Each row is a point on a tangle of strands that fork, close into loops and nearly touch. The rows are in no order.
Points whose rows are less than 101 apart are linked; no others are. Some points are linked to none.
J983: [-32.3   5.0  -1.4 -10.9 -31.3 -34.9  24.7 -28.4  17.5  13.6  10.6 -30.8
 -19.4  41.0 -31.2   8.5   0.3 -11.2  -3.7   0.5  -8.9   0.9  -5.7 -16.5
  -7.2  -4.6  -5.5   1.7 -18.4   9.8   4.1]
J63: [-15.4  38.8 -31.8  25.1 -17.2 -29.5 -10.5  21.8   2.5  16.7  -2.6 -39.8
   8.9 -11.3  -8.4  -4.0  22.7 -14.4 -26.8  16.6  -5.6 -17.3  28.2 -17.9
   2.1  23.5  19.9  24.1 -10.8  -5.0  28.5]
J613: [ -0.6   1.9  39.1 -19.5 -32.3  -0.3  44.1  -2.6 -20.7   8.1  12.9  17.8
 -57.9   1.2 -14.9  12.2   2.5 -12.7  30.0 -12.0 -11.1  21.8  17.4 -11.5
  11.8  -2.4 -14.1 -45.5 -18.9  -2.5  -4.6]
J203: [ -6.0  47.6 -26.4  12.0  -1.0  14.4 -10.5  -3.2   2.3   1.1 -18.7  13.1
   2.6 -31.2 -21.1  14.8   6.1   7.8 -16.6   6.3  -8.1  21.4   5.5   4.1
  -0.8  17.8 -18.3  24.1  20.5  -3.4 -14.8]
J729: [  3.8   2.6 -26.3  11.2  67.3  21.9   6.7   2.1 -16.2   9.8   5.4   9.3
  20.4  -8.2  39.3   9.4 -22.0  11.6 -37.3   0.6  28.7 -44.3  -0.5 -16.0
 -16.8  -7.2  -5.5  38.8  23.2 -38.8 -28.0]
J626: [ -6.3 -32.8  22.4 -35.5  19.6  15.6   5.3   2.1  -0.5  -4.4   8.7  -0.2
  -7.6   4.8 -24.7   3.8   6.7   0.8  30.0  -1.2  36.7  -2.2 -13.7   5.1
   5.6 -21.8  12.3  10.7  37.2   8.8  16.0]
J514: [ -4.2  21.8  10.4 -20.3   4.6  20.4  20.5  11.3  10.7  40.1 -13.5 -17.8
 -26.6 -10.3 -22.9  11.9  29.0 -39.0   5.6   8.5 -11.4 -23.2  28.9  13.1
 -14.1  26.7  28.7  -0.3  38.2   7.1   9.8]
J866: [  3.7  11.3  19.1 -10.7 -16.7  22.6  -9.5   9.0  10.8  -9.9 -15.0  25.0
   0.8 -24.4 -11.8   3.6  13.4  -3.3  29.6  -2.0  -7.1   3.7  19.1  38.5
  12.1  -1.8   2.2 -16.2  13.3   4.6  14.0]
J141: [ 20.5   1.7   6.5 -23.7  17.6  21.0  -0.1 -25.3  56.5  -4.8  15.5 -10.8
  33.5   6.4  10.5  -8.0  18.5  -9.3 -30.7  16.3   8.9 -15.2 -19.6  11.9
  28.9  15.5 -12.0  -9.1  44.5 -10.4 -40.4]
J630: [-22.1   9.3 -33.2  -5.5 -18.6 -47.2  13.6 -18.3  34.3  22.3  47.3 -35.2
  11.3  37.5  -7.6   9.6  -7.4  -3.8 -20.8  -6.0   6.2  15.9   1.9 -17.9
   5.7   2.9 -13.3  -9.5 -15.8 -35.9  -5.1]
J450: [ -2.4  -9.2 -10.6  12.7  17.5   2.9  28.0  -0.6   7.6  23.4  21.7  -1.3
 -18.3   0.6  45.5  14.4 -24.6  23.6 -11.0 -11.8  15.6   3.8  28.9 -26.6
 -22.5   2.9  16.6 -14.6  18.8 -25.1 -23.6]
J194: [ 30.9 -30.2  28.4   4.4   3.7  18.9 -12.8  -6.4  17.1 -14.5 -36.9  10.4
  16.9   7.8  32.5 -10.4 -10.2   1.4  18.7  11.0 -44.2 -19.6   6.4  41.5
  -3.9   9.5  10.7 -15.3   1.9  19.0 -16.3]
J99: [-17.1 -18.3  32.0 -20.1  27.4  22.5  29.6   3.9 -12.4 -11.9  13.6   6.4
 -31.5 -11.9  -9.6  11.8   1.8 -17.6  11.3  -4.9  48.9 -27.5  11.6 -21.2
 -11.4 -11.5  21.9  28.7  34.7   7.7  12.4]
J612: [ -8.3  28.5 -20.2  41.7  -3.6 -10.8 -18.5 -17.5  -4.9  14.3  -2.6  -4.4
  10.1  -0.6  10.5  -4.9  -7.4  -1.8 -12.8   1.1  10.0  26.6 -31.6 -17.8
   3.8 -19.3  -4.6  14.8 -29.1  -5.3   9.3]
J502: [-18.5 -40.6  -1.9 -21.3  27.0 -22.1 -17.5   6.4  13.1  -6.8  -1.8 -10.8
   8.3  43.5  -3.4  -1.8  -5.9   5.1   7.6  19.3   0.2  -3.7 -25.2  -2.0
 -16.6 -18.8  -0.1   6.7 -22.9   5.5  13.6]
J516: [ 11.7 -12.1  19.9  37.0  23.7  -2.5  -2.0   9.1  -6.4   8.3  -0.4 -14.8
  11.4  -0.4  39.9 -27.7 -17.2 -13.0  -1.0  -2.5  16.8   8.7 -35.9 -10.6
   8.6 -16.5  21.5   3.1 -34.0 -17.1  18.3]
J701: [ 33.8 -11.1 -14.5 -24.5  -6.7 -34.3 -12.7  11.0  14.0  16.7  14.8 -28.9
   5.1  23.0   0.1 -10.5 -14.5  32.7  -6.5 -15.3 -16.7  23.7 -21.0   3.5
  13.0  16.0 -23.9 -37.7  12.3   7.5   2.0]
J628: [ 10.8 -11.5   8.8 -64.7  23.8   6.1   9.5  23.6  -3.1  -4.5  -4.1 -12.0
 -22.5   8.6 -28.8  -4.8  27.6 -29.0  20.3  -9.2   6.2 -12.4 -11.0  17.8
  19.9  18.4 -16.2  10.1  25.3  25.7   6.5]
J985: [ -5.3  17.6   6.4  28.1   5.8  21.8   3.3 -19.6  -7.4  -3.9   4.7  11.3
 -10.7 -21.0 -18.9   6.8 -14.2  19.1 -19.7 -20.8  40.1 -11.2   9.1 -20.5
 -20.6   3.5  20.0  10.0  71.1   7.2  -3.2]
J445: [ -5.7   5.3   5.8   5.5   8.6   4.7  17.1   5.3  29.3  58.3  24.9 -37.4
  25.0  15.6   7.1   9.7  32.1 -46.4 -11.4  31.6  20.6 -13.2  11.8  -0.9
  -6.4   0.0  27.7  -4.4  13.0 -47.5  10.9]
J854: [-22.6  24.1  -9.0  50.3 -25.4 -27.2 -30.0  -3.5  14.7   6.0   4.8 -16.7
  30.0  -3.2   4.6  -7.8  -8.3   9.5   6.8  -6.2  13.5  18.5  -7.6  -1.1
  -2.7  -1.1  32.2   8.4 -23.3 -17.0  39.3]
J493: [ -2.6 -12.1 -14.1 -19.9 -21.3 -21.1   0.9   1.0  34.7 -40.8   6.3  -0.2
   5.1   6.2  -0.9  -4.1   2.8  18.2   6.4  -0.7 -27.8   3.8  31.4   5.9
  24.6  25.6 -18.7   0.2 -14.3   8.2   6.6]
J901: [  9.9   8.4  41.9  47.3 -29.6  -3.7   6.7 -17.5   1.3 -19.6  -5.8  17.8
  -1.6 -22.7  22.5 -10.9  -7.2  -0.4   7.0   5.0 -26.6  -0.8  14.9  -5.6
  25.3  -0.7   5.9 -14.0 -41.8 -11.2  17.3]
J253: [  1.7  24.3  -4.4  -5.3  21.1   1.7  21.8  -3.0 -24.2  -9.5  -6.2  -8.4
 -26.7  -6.3 -18.0  -7.9  17.9 -28.6 -26.8  14.5  12.8 -30.4 -12.3 -28.5
  14.6   3.7 -21.8  35.4   4.2  13.8   0.6]
J40: [ 10.6 -31.7  -8.1  12.1 -37.0 -14.2 -30.4  -9.6 -17.7 -38.5  -7.9  10.7
  21.8  -1.4   0.6   4.8 -37.0  54.2  -0.5  -5.3   3.3  32.4  -5.5  -5.4
   6.1 -10.2  -6.0 -20.5   4.4  19.2 -14.4]
J535: [-35.5   4.3   6.0   7.0 -45.4 -26.0 -13.3 -11.2 -14.2  23.2  -6.4   6.2
 -13.1  27.3 -25.0   5.4   0.6   2.7  16.3 -11.4 -36.0  12.6  14.9  27.3
 -32.8  -4.7   2.9 -23.1 -38.8  -1.3  28.2]
J394: [-24.1  -0.1 -29.8   0.7  39.0  13.8  17.0  14.7 -22.3  23.5  -6.6   2.2
 -23.0   0.8  19.7  19.2  10.5 -21.8   6.7  12.0 -11.9 -16.1  24.7  -1.1
 -30.4  -3.0   7.6  35.3 -17.6 -14.3 -12.8]
J137: [ 23.9   5.7   4.1  30.4  10.8  30.4 -26.1 -14.5 -13.5  -0.8 -26.0  34.0
  24.1 -20.4   2.4  12.9 -20.9   9.8   3.7  -8.4  -9.3  38.7 -37.9  31.8
   0.7 -17.1 -19.9  -9.8  12.9 -14.5 -26.8]
J969: [-12.1  25.6 -46.4   6.8  11.7   6.5 -11.5  -6.3 -30.3  44.8  -5.6 -16.6
  -5.3  -0.7   2.9  11.3   8.6 -13.2  -2.7  -3.4  10.4  22.5 -33.6 -15.5
 -20.4 -19.6  -6.3  20.5  -0.5  -2.6  -8.0]
J409: [  9.7 -38.1  23.7 -45.2  29.5  24.5 -22.3  -1.0  28.8 -18.2  -6.8  14.7
  27.5  17.1  -7.1 -10.7  10.4  -0.7  27.1   4.0   7.7 -16.7 -35.1  38.8
  -0.2 -15.7  -2.8   8.0  28.1  24.1  -3.0]
J165: [-14.5  49.5 -25.9  24.2  16.6  -7.4 -11.2  49.4 -14.8   7.9  -2.7  -9.4
   2.7 -40.3 -10.4  -1.3  27.5 -22.2  -7.7  16.0  11.0 -11.7  26.0  -2.1
   3.5  11.4  29.1  38.1 -11.6  -0.6  35.5]
J433: [ 28.5   3.2  26.6  -9.6   1.8  35.2  -4.6   7.4   0.6   9.0 -43.8  22.0
  -4.9 -16.9  -0.6   0.6  11.7 -17.5  29.5  -6.1 -48.8  -8.0  13.9  56.7
  -6.8  18.8  15.6 -37.6  20.0  22.8  -6.9]
J795: [ -4.1  25.4  25.9  30.6  13.1  30.2  18.1  24.3 -20.1  -0.6 -10.1  42.3
  -6.9 -48.4  17.4  17.3  10.4 -17.9  32.3 -10.4   5.1  -9.3  27.6   9.5
 -14.3 -19.7  30.7  12.4   9.0 -22.9   9.5]
J708: [ -5.7  23.3 -24.5  17.7 -32.7 -57.8   3.0 -12.1   9.1  30.7  25.3 -51.2
   5.4  43.5   5.8 -17.5  -2.4  -7.0 -20.8 -11.2 -23.8  14.4 -29.2 -18.7
  10.5  10.0 -21.0 -10.0 -42.0 -29.8   0.8]
J995: [  9.6  11.6 -14.5  43.9  33.9   5.5  14.7  -6.6   2.6  11.1  19.2  10.4
  -9.7 -30.0  29.2  -0.8 -20.7  31.6 -32.4 -21.8  31.2 -18.3  22.2 -31.2
  -8.2   8.5  20.7 -11.1  47.1 -21.6  -8.6]
J190: [ 26.2   6.2   8.2 -47.3  -9.1 -19.3  12.3  22.6 -16.0  -4.1  -6.2 -16.9
 -30.7   7.7 -36.3 -21.8  18.2 -11.5   7.5 -13.5 -20.5   3.4 -18.5  -1.3
  40.0  24.2 -26.6  -9.5   8.2  33.1  18.8]
J49: [-27.4 -16.9   7.8 -33.5  -6.2  16.1  13.1 -27.6   6.3 -18.4 -15.0  -8.8
 -21.8  32.8 -24.5  14.6   7.5 -16.7   5.1   3.5  -4.7 -17.7  21.1 -16.9
 -14.5  29.9   0.4  10.0  28.8  28.8 -26.5]
J362: [ 21.3   0.8 -26.8   9.4 -32.8 -59.2 -20.3   6.1 -14.4  10.8   7.4 -36.7
   7.3  28.1  -1.1 -39.9   1.1  22.5  -7.1 -21.6 -47.5  20.3 -21.9  -0.1
   6.0  18.7 -19.2 -20.0 -53.8  -7.3  24.7]
J468: [-10.2 -35.3  -7.4  -9.0  -9.3  -6.5 -18.2   5.8 -42.9 -23.1   3.3  35.1
  -1.1  -3.4 -13.8   7.4 -10.7  28.8  18.8  -7.4  11.6  32.0 -23.6  -7.9
   5.3 -34.5 -26.0 -15.4 -31.2  12.5  -5.6]
J401: [-30.7 -27.2 -16.1  -0.6  -7.8 -10.5   9.0 -16.7 -23.4 -44.1 -12.2  11.8
 -18.4  22.5   6.5  -0.7 -24.0  19.6   4.5  18.8  -7.8  -3.3  16.3 -32.5
 -17.8  -8.4  -3.6  19.9 -42.9  31.8 -27.0]
J303: [ 12.5  13.6  39.8  46.7 -10.9  26.6   9.8 -33.3  -3.4   5.2 -32.6  37.7
   1.3 -20.7  29.9   8.4 -10.1 -24.6   3.6   8.1 -40.0  15.8  -5.3   8.1
 -10.8 -13.8  -3.1 -17.6 -29.6 -22.2 -13.0]
J363: [ 10.6  12.3  21.6  31.4 -24.6 -17.1 -14.5  16.8 -27.4 -15.3 -15.6  15.6
   6.0 -27.6  -1.8 -25.0   1.2   9.6  17.2  -7.0 -14.7  20.1 -15.4  -4.0
  31.0 -10.6  -1.7 -12.4 -49.8   4.5  27.4]
J372: [ 36.7   0.0 -23.3  -4.2  15.4  -7.4  -8.5  42.8  19.8  -5.9  27.8 -31.6
  24.0 -21.6   0.7 -15.4  13.4   4.8 -24.3   7.2  30.7 -10.6   9.5   2.3
  36.2  29.7  -6.5   6.7  47.1 -11.6   7.7]
J340: [-19.3 -18.2 -16.5 -22.3 -20.6 -39.8 -19.3  26.4   0.9  19.5  23.5  -7.5
   4.5  31.4 -22.0  -9.3   8.5  24.6  19.2 -15.6 -29.8  17.1   4.2  33.7
 -20.6   6.0 -10.4 -20.2 -29.6   2.6  44.5]
J941: [-16.8   1.5 -16.9  -4.1  35.6  26.7  33.9  -3.1 -21.4  19.6  -1.7  16.6
 -32.7  -7.7  29.5  31.0 -16.1   9.2 -10.6  -6.5  -1.2 -18.9  35.8 -22.3
 -44.2  -0.4   2.3  15.4  17.7 -11.9 -32.4]
J235: [  9.3 -29.0   6.0 -22.3  21.6   2.1  11.1  39.1  30.9 -35.0  30.8  18.1
  15.9  -9.4  48.9  -5.5 -16.9  20.3  15.2   8.1  21.1  -2.6  23.1   6.7
  23.4  -8.1  -9.6   1.2 -27.1 -15.3   1.1]
J39: [ 11.9  -2.4   2.9   8.1  32.1  17.9   9.2 -10.2  33.0  52.9  23.6 -18.2
  35.4  14.0  48.2   2.3  10.3 -28.4 -24.1  14.7   9.6  -2.0 -10.1   2.9
  10.8  -6.8   6.7 -18.0  -5.9 -57.7 -16.0]
J570: [ 33.3 -27.6  22.5  -7.7  -9.6  -3.5 -16.5 -14.6  39.3 -37.2 -13.9   2.9
  29.4  13.9   1.3 -30.0   3.6  20.8  -2.7   5.9 -40.6  -9.9  -0.2  20.3
  27.9  16.0 -12.0 -12.7 -19.8  21.1   1.1]
J849: [-11.7  21.1 -25.8   5.7 -56.8 -37.7 -16.8   4.3  -2.1 -36.2   9.6  10.3
   3.2  -8.0 -29.6  -1.2  -4.1  32.3   3.0  -9.6 -14.0  28.9  28.3   2.7
  16.6   9.9 -22.4  -1.5 -37.0   7.1  19.9]
J465: [ 17.8  14.0 -17.5  -1.9  61.7  34.2  12.9  -7.8  21.7  35.8  16.8  16.7
  38.6  -7.1  50.7   9.2  -4.0 -16.4 -29.0  -0.7  15.9 -15.2 -13.7   8.8
  -3.5  -8.4 -13.8  18.0  15.3 -63.9 -35.3]
J313: [ 10.9  13.0 -36.5  43.8 -35.8  -0.8 -16.2   0.7 -68.0  10.8 -24.8  15.3
 -16.7 -14.6  25.4  -1.0 -21.6  10.4  -7.0 -20.2 -19.5  19.0  -5.2 -15.0
 -20.0 -12.4   7.5 -29.5 -24.8  18.4 -24.4]
J510: [  8.7  34.5  -9.1  11.1  11.3   2.3   7.1  24.1 -37.2  10.2 -16.4 -13.8
 -29.9 -40.3 -12.1  -9.9  15.0 -12.8  -5.2  -2.1  19.4 -12.8   5.3  -9.0
   0.1   6.0  12.8  25.6  11.7  26.5  12.9]
J306: [-41.3  18.0  20.0  -1.0 -30.8 -11.9  22.5 -41.6  48.0  -3.8  19.2 -17.9
   5.8  18.3 -28.0   5.1  11.6 -29.9  -8.7  16.4  -1.4 -16.2  13.5  -5.7
  -0.3   0.5   6.2  10.3 -12.6  -8.4  22.4]
J470: [-11.3 -15.9  22.9  -4.7  37.3  27.8  24.1   7.2  18.5  10.5  22.9  -2.1
   8.3 -11.0   7.1  12.2  13.1 -18.9 -11.3   4.1  50.1 -44.7  22.8   5.6
 -13.1  -9.3  38.7  21.4  43.8 -22.0  12.8]
J602: [ 31.3  -3.8  -2.3  30.7  24.5   8.2 -22.4  43.9 -63.4 -18.1 -26.0  11.1
  -5.0 -29.0  42.6 -16.3 -11.5   4.3  12.3 -11.4   5.1   2.3 -29.4  -0.4
  -3.4 -24.2  14.3   8.7 -15.3  13.9   3.6]
J959: [ -5.1  15.5   5.8  -6.8 -44.7  -6.2 -13.1  19.6  -5.0 -15.0  -9.0  28.1
 -14.8 -21.9 -51.4  -0.5  14.4  12.9  24.5 -10.0  -8.6  27.8  18.3  23.3
  25.9  11.0  -8.9 -19.8  -4.6  19.3  32.1]
J169: [ -0.7 -21.4  31.0  -0.6  10.5  -5.9  24.6 -34.5  28.6 -14.3  14.3   2.2
  12.6  23.8  21.9  -3.0 -34.1   3.7  -6.3   3.5  36.2  17.2 -32.9 -26.1
   7.6 -29.2 -17.2 -17.8 -16.4 -14.9 -12.2]
J695: [ 20.8 -22.4  24.2 -16.7 -23.1 -32.1   6.2   9.9 -12.5 -19.7  -6.3 -33.4
 -17.6  19.1 -33.7 -40.6  -0.1   6.7  -2.7  -0.7 -18.9  -8.6 -24.2 -13.1
  23.0   5.4  -2.6  -2.3 -17.1  44.9  33.0]
J889: [-26.1 -16.6 -20.3 -37.5  30.5  -5.4  10.2  10.3   9.3  25.2   6.0 -19.7
  -3.9  31.1  10.5  15.3   9.8 -19.7  15.5  21.6 -11.6  -3.8  18.1  -2.7
 -11.3  -9.6  -6.1  11.3 -29.3 -23.2  -7.5]
J739: [ -9.6  10.7  -1.1  34.4 -33.3 -11.2 -19.8 -17.6  52.9 -16.4 -12.2  -3.7
  37.0  -5.0   0.4   4.5   3.2   9.6  -5.6   6.4 -17.9   4.2  22.6  17.0
  -7.7   6.1  27.8  -0.4  -7.0  -3.9  21.3]
J696: [-18.3  44.6 -11.8  32.2  -6.0  11.6 -11.4 -14.6  36.2  -2.8  -5.9  15.9
  28.3 -28.2   5.7  20.8  10.3 -10.0 -14.5  11.6 -18.0  -8.4  39.0   8.4
 -12.0  21.1  14.1  28.6   1.1 -18.5  -0.8]
J369: [  8.1 -20.2  18.0 -38.4  32.3  28.3  21.0   5.6  36.2 -21.1  31.1  12.3
   5.5 -13.7  35.3   0.9  10.7   8.1  -2.2   2.1  37.4 -44.3  30.7   9.1
   7.1   7.5  20.7   4.7  39.1   0.6 -14.6]
J883: [ 16.9 -22.0  18.6 -26.6   6.5   5.6  12.8 -35.1  60.8   8.5  16.8 -24.1
  34.5  35.5  11.8 -17.6  16.0 -11.0 -16.2  27.4  -8.8 -29.3  -9.1  12.1
  24.1   5.1  -7.9 -31.8   0.7 -10.7 -21.5]
J57: [ 22.1 -17.2  32.1   4.5  32.8  10.7   0.1  13.3  30.5  -7.0  23.3   5.8
  25.8 -15.2  57.8 -11.5  -1.1  -9.8   1.5   4.1  33.5   1.6 -12.1   7.4
  37.7 -14.4   4.6  -5.5 -23.7 -36.6  17.8]
J150: [-22.8 -34.3  17.7 -20.5  -5.1  -3.1 -17.8  -1.1  -1.8 -14.2   7.5  29.0
   8.0  28.6 -25.0   5.0  -2.7  16.8  18.0   3.9  11.8  23.8 -29.5  17.9
  -3.6 -37.5 -16.8  -3.5 -30.8   5.1  20.8]
J506: [ -9.1 -16.1  12.3   7.4  18.9  31.6  21.1 -15.0 -38.0 -23.9 -26.9  32.6
 -22.2   2.2  21.5   8.5 -25.1   2.4 -12.9  10.6  -2.5 -34.6  25.7 -17.6
 -35.0  -1.3   2.0  22.0   7.3  11.0 -45.6]
J777: [  9.7 -25.3  32.5   3.3 -20.2  31.1  -5.7 -30.1 -11.2  -7.5  -0.8  42.9
   9.5 -13.7  -7.9  25.6 -23.2   6.3   7.0 -13.0   7.6  32.7 -22.0  15.9
   4.7 -31.5 -14.8 -41.1  34.9  -7.3 -44.1]
J977: [-25.5 -20.2  37.3   3.2 -37.2 -10.2  22.5 -38.8  -6.8 -36.1 -14.0  20.2
 -15.0  28.3 -15.4  -3.1 -14.2  -6.2   4.5  19.0 -13.9 -13.6   7.4 -23.6
   2.9  -9.2  -5.2   2.5 -43.5  22.2  -5.3]
J779: [  6.0 -21.9  -8.5  -1.8  28.8   0.0  13.2   2.3 -33.5 -19.2   1.5  -3.7
 -24.1   1.4  17.0  -7.8 -25.0  20.2 -11.8   4.6  14.0 -21.3  -6.4 -31.9
 -18.4 -11.5   0.8  14.9  -0.2  32.4 -31.5]
J399: [-20.5  -8.2 -59.7 -10.4 -24.4 -19.1 -33.3   9.6 -28.2   6.3 -14.4 -19.7
 -16.1  18.8 -24.4   1.3   0.6  33.1   6.3  -5.8 -19.3   7.0   3.8  -0.7
 -48.4 -10.2  -0.4   1.5 -15.8  39.7   3.5]
J967: [ 29.1 -10.2 -14.7  10.5  -0.3 -15.3 -36.3  35.6 -38.6 -26.3 -19.3  -6.9
  -4.6 -15.4   3.1 -37.6   1.9  19.6  20.6  -5.6  -4.1   7.6 -30.6   0.5
  10.6 -13.1 -12.2   4.5 -37.4  36.7  20.8]
J132: [ 34.4  12.1 -20.8  -1.8  28.4  13.5 -30.6  30.6  37.4  -7.5  21.0  -2.6
  48.5 -35.4  25.7  -9.2  15.9   8.4  -7.6 -10.2  18.5  19.7  -3.6  24.5
  33.0   5.3  -9.5   7.4  32.0 -25.7   0.6]
J829: [ 18.1  46.6 -19.9   1.0  12.2  16.6   5.0  -6.4 -29.6  10.3   3.2  14.2
 -15.3 -47.5 -18.5  13.6   1.3   8.9 -13.5 -21.1  27.7  33.4 -19.0  -8.4
   2.7   2.0 -23.7  18.2  44.8 -10.7 -19.4]
J103: [ 10.1  -0.8  -2.9  38.0  13.9  17.0 -35.7   5.9 -32.6 -27.6 -29.1  25.5
  21.3 -23.8   8.8   4.3 -20.0  10.3   5.6  -2.5   9.7   4.5 -26.7  20.4
 -15.2 -21.5   3.9  21.3   4.0   9.0  -5.8]
J14: [  9.6  -0.4 -12.0 -48.0  16.6   8.7   6.2  25.7  31.9  -1.8  19.9 -17.9
  -7.4  -7.0 -19.6   4.9  29.1 -19.6   3.2   3.6  14.7  -7.6  18.2   3.3
  32.4  26.1  -7.7  11.6  31.9  -4.1   6.3]
J170: [-16.7  28.2 -14.2  13.5  -9.9  -1.2   4.9 -25.6 -19.3  -8.5  21.0  11.3
 -23.3 -16.2 -27.9   7.9 -12.5  23.4 -31.9 -15.0  49.5  13.8  -8.1 -41.8
   3.5  -1.1  -9.5  13.0  40.7  12.7 -10.4]
J444: [-23.0  -8.2 -17.9  -5.1  25.3 -13.4  -5.3  17.5  18.3  -9.4  37.9 -16.5
  19.1 -12.6  -9.7   9.1   5.5  -3.0 -14.1  18.3  54.7   7.6  -0.5 -19.3
  14.2 -12.8  -1.2  34.4   3.9 -26.9  26.0]
J822: [ -8.8  27.2 -11.1 -11.2 -15.5 -23.0  13.2  19.3   3.8  32.2  -9.7 -39.4
 -22.1  10.4 -41.9   1.8  23.9 -27.4  -8.0  19.3  -6.7 -21.3  20.3  -4.9
   6.5  32.0  16.9   9.5  15.4   9.9  22.3]
J145: [ 23.2 -17.2  46.1 -11.7   3.9  34.6   4.0 -13.9  -5.5 -50.1 -37.4  35.5
   7.1   2.0   5.7 -12.1   1.2 -19.5   3.0   6.7 -20.4 -34.3 -13.5  29.0
  18.7   6.6  -5.6   5.0  13.8  24.6 -22.1]
J675: [ -3.3  27.1  -8.7  28.1 -22.4  -2.8   6.5 -14.1 -14.1  31.6 -21.1 -18.0
 -19.3  -3.2   4.0  17.2 -10.8  -1.3  10.1  -3.1 -33.9   2.1  20.3  -3.5
 -31.7  13.8  20.8 -18.6  11.0   5.0  -9.8]
J486: [ 27.4 -38.3  29.8 -32.8  28.4  23.1  -1.2   0.3  -5.5 -42.7 -15.2  18.4
   4.4  19.9  -0.6 -17.6  -9.9  -3.8   7.1   6.2  -1.7 -10.8 -38.3  13.7
  18.1  -6.9 -27.1  -5.1  -0.2  26.3 -23.5]
J981: [ 10.9  12.7  19.8  20.0  10.2  18.4  35.5 -26.3  15.2  -5.2  -0.5   9.7
  -4.8 -12.9   6.2  -2.0  -0.5 -22.9 -19.8   8.5  -2.5 -17.6   1.8 -11.9
   2.2  11.5  -3.7  11.6  18.4  -5.4 -16.1]
J343: [-27.2  -1.6   4.6 -16.3  -6.7   8.8  -0.1  -2.7 -13.3  51.9 -14.9  11.5
 -21.8  19.7 -21.2  29.3  12.2 -19.6  31.9  -0.2 -36.5  17.8  13.3  31.6
 -43.1 -11.8   8.4 -19.6 -24.3  -7.7  23.7]
J892: [-13.3 -19.1  43.0 -23.4 -44.6   0.5  29.8 -37.2   9.6 -24.2 -15.6  11.9
 -19.2  23.9 -38.5 -12.1   9.7 -17.3  10.2  -1.2 -24.8 -20.2  12.0  -7.0
   1.6  27.8   6.2 -13.9   5.5  35.0 -10.7]
J725: [  5.5  -3.7 -26.9   4.2 -44.5 -31.7 -30.1  -3.8 -54.5   2.2   5.4  -7.5
 -13.1   3.1 -24.0  -7.3  -6.4  26.8  -3.2 -25.0  10.4  36.6 -41.7 -14.7
   3.3 -20.9 -17.4 -27.3 -21.9  24.0   6.1]
J173: [-16.2 -16.5  10.3 -31.5  -2.9  32.0  -0.6 -34.3  28.5 -36.1  -8.4  29.2
  -0.2  17.3   4.0  15.3   2.1  -2.8   2.6   2.9  -9.7  -9.9  18.5   3.7
  -6.6  20.8 -20.0   2.7  24.3  10.0 -59.5]
J623: [-10.5 -32.2  17.4 -21.0  -0.2  26.6   8.0 -36.0  12.6 -14.1  -5.7  33.2
   8.6  19.9   3.0  22.8 -20.1  18.6  10.1  -5.6  12.2  13.7  -6.2   7.4
 -17.7 -20.1  -4.5  -8.9  38.3  11.9 -44.3]
J89: [ 10.2   2.7 -16.5  -9.1   9.3  -4.8 -10.7  31.8  16.2  60.2  16.8 -43.5
   8.9   3.7   7.5   7.5  14.8 -21.9   5.5  -5.1   9.4   7.4   3.8  20.0
 -11.2  10.9  24.4 -15.6  25.1 -30.3  25.4]
J13: [ 14.6  -0.8 -16.0 -26.6 -17.6 -40.6 -15.0  48.8 -24.5  20.3   8.6 -29.0
 -18.0  21.8 -25.1 -34.8  11.7  25.0  10.1 -23.0 -40.6  15.0 -17.9  21.7
 -10.0  18.4 -16.5 -23.3 -28.1  23.7  44.3]
J716: [  9.3   5.2  26.0 -13.0   0.9   7.5  39.0 -30.8  37.7   2.4  -2.7 -19.1
  -1.3  18.5   8.1 -13.0  13.0 -48.5 -23.0  28.5 -31.1 -41.5   7.6 -10.2
  19.3  17.3  -7.8  -4.2  -3.7  -4.1 -23.7]
J893: [ -5.5  13.6 -34.3  -6.3 -20.6 -27.7  -3.5  16.8  10.7  55.9  18.8 -46.6
  -4.8  27.7   7.4  12.6  -1.7  -5.9   5.0 -29.5 -20.3  14.1  20.3   7.4
 -14.3  19.7  20.8 -31.1  11.2 -29.1  11.1]
J205: [-24.0 -29.9 -27.7  -2.5 -24.3 -21.8 -17.3   7.6 -22.5 -33.4 -12.9 -17.2
 -14.0  14.2 -11.8  -5.1  -4.1  34.4  11.7   6.2  -5.3 -19.0  20.3 -21.5
 -28.4   3.5  23.8  16.9 -21.0  46.7   1.4]
J20: [ -8.5   8.4  30.3  48.5  -2.3  28.0   8.5 -10.3 -37.2  -3.7 -23.1  54.1
  -4.8 -33.0  23.9  17.2 -16.1  -7.6  13.6   6.1 -13.0  -7.2  17.5   6.0
 -26.9 -20.5  14.7  -6.4 -15.8 -16.3 -14.6]
J988: [ -9.7  16.6 -17.9  17.6  46.1   3.1   0.5   8.0  -2.7  23.8  17.1  -5.4
  14.2 -17.6   8.5   9.4   5.5  -6.3 -29.3  18.7  44.2 -14.1  -7.0 -25.6
  -3.2 -10.0   4.3  41.2   9.5 -34.6  -3.6]
J342: [-39.3 -10.3  14.2  -6.2   1.6  -9.0   3.3   2.0  37.3  -9.6  27.7 -10.1
  11.7  14.9 -23.1  11.1  15.9 -27.9   3.9  23.8  33.4  -8.2   8.7  -8.8
   7.1 -16.7  15.0  25.9 -13.4  -7.0  40.2]
J378: [ 16.3  37.3 -28.7  -9.5   3.0  -3.0 -19.0  -5.8 -32.0  49.0 -23.9 -13.6
 -16.9   1.5 -26.0   5.1   9.1   3.2   1.0 -16.3 -26.0  36.2 -39.4   7.5
  -2.5   1.7 -28.7  -7.2   6.1  10.0  -3.6]
J471: [ 18.7  36.8 -21.4  16.0 -45.9 -22.1 -33.0  18.7 -32.2  23.4 -11.4  -9.0
  -5.3 -12.3 -27.6  -6.4  -7.7  22.2   2.9 -29.1 -13.6  45.2 -33.5   3.3
   8.8   9.5  -5.8 -31.7  -8.5   9.7  21.4]
J526: [ 16.9 -17.7   4.6  13.0   0.5   2.6 -10.1  14.8   9.5 -40.6  10.2  18.4
  16.1 -16.2  29.2   1.5 -28.5  46.5  11.3  -5.9  26.4  13.2  18.3 -10.7
  22.4   4.4   1.4  -6.5  10.8   2.4 -12.1]

A fork is a point with three links, a tip a point with one. Leave the first point through the second and follow the links. Name the first fork or tip that comes.
J941 / J450 | J612
J303 / J901 | J401
J340 / J13 | J893
J465 / J729 | J343
J141 / J883 | J514
J137 / J103 | J795
J514 / J822 | J141

A piece is all that can be reached along the links. How many separate loops has the piece of each point below (a circle has one, a figure eight two, a Y none), and how many tips (points with one link)?
J141 | loops 0, tips 2
J394 | loops 2, tips 2
J145 | loops 1, tips 3
J445 | loops 0, tips 2

How many points has the smallest loop of links through each point below? Write none if it is on no loop.
J969 | 11
J985 | 20
J194 | 7
J340 | none
J303 | none

Name the points in between on the shortest way along the links from the first point to the second, in order.
J795 / J40 | J20, J303, J901, J363, J967, J602, J103, J137, J777, J623, J173, J49, J892, J977, J401, J779, J506, J941, J394, J889, J502, J150, J468
J514 / J141 | J822, J63, J165, J510, J253, J981, J716, J883
J849 / J132 | J493, J570, J194, J145, J486, J409, J626, J628, J14, J372
J203 / J40 | J696, J739, J854, J612, J516, J57, J235, J526
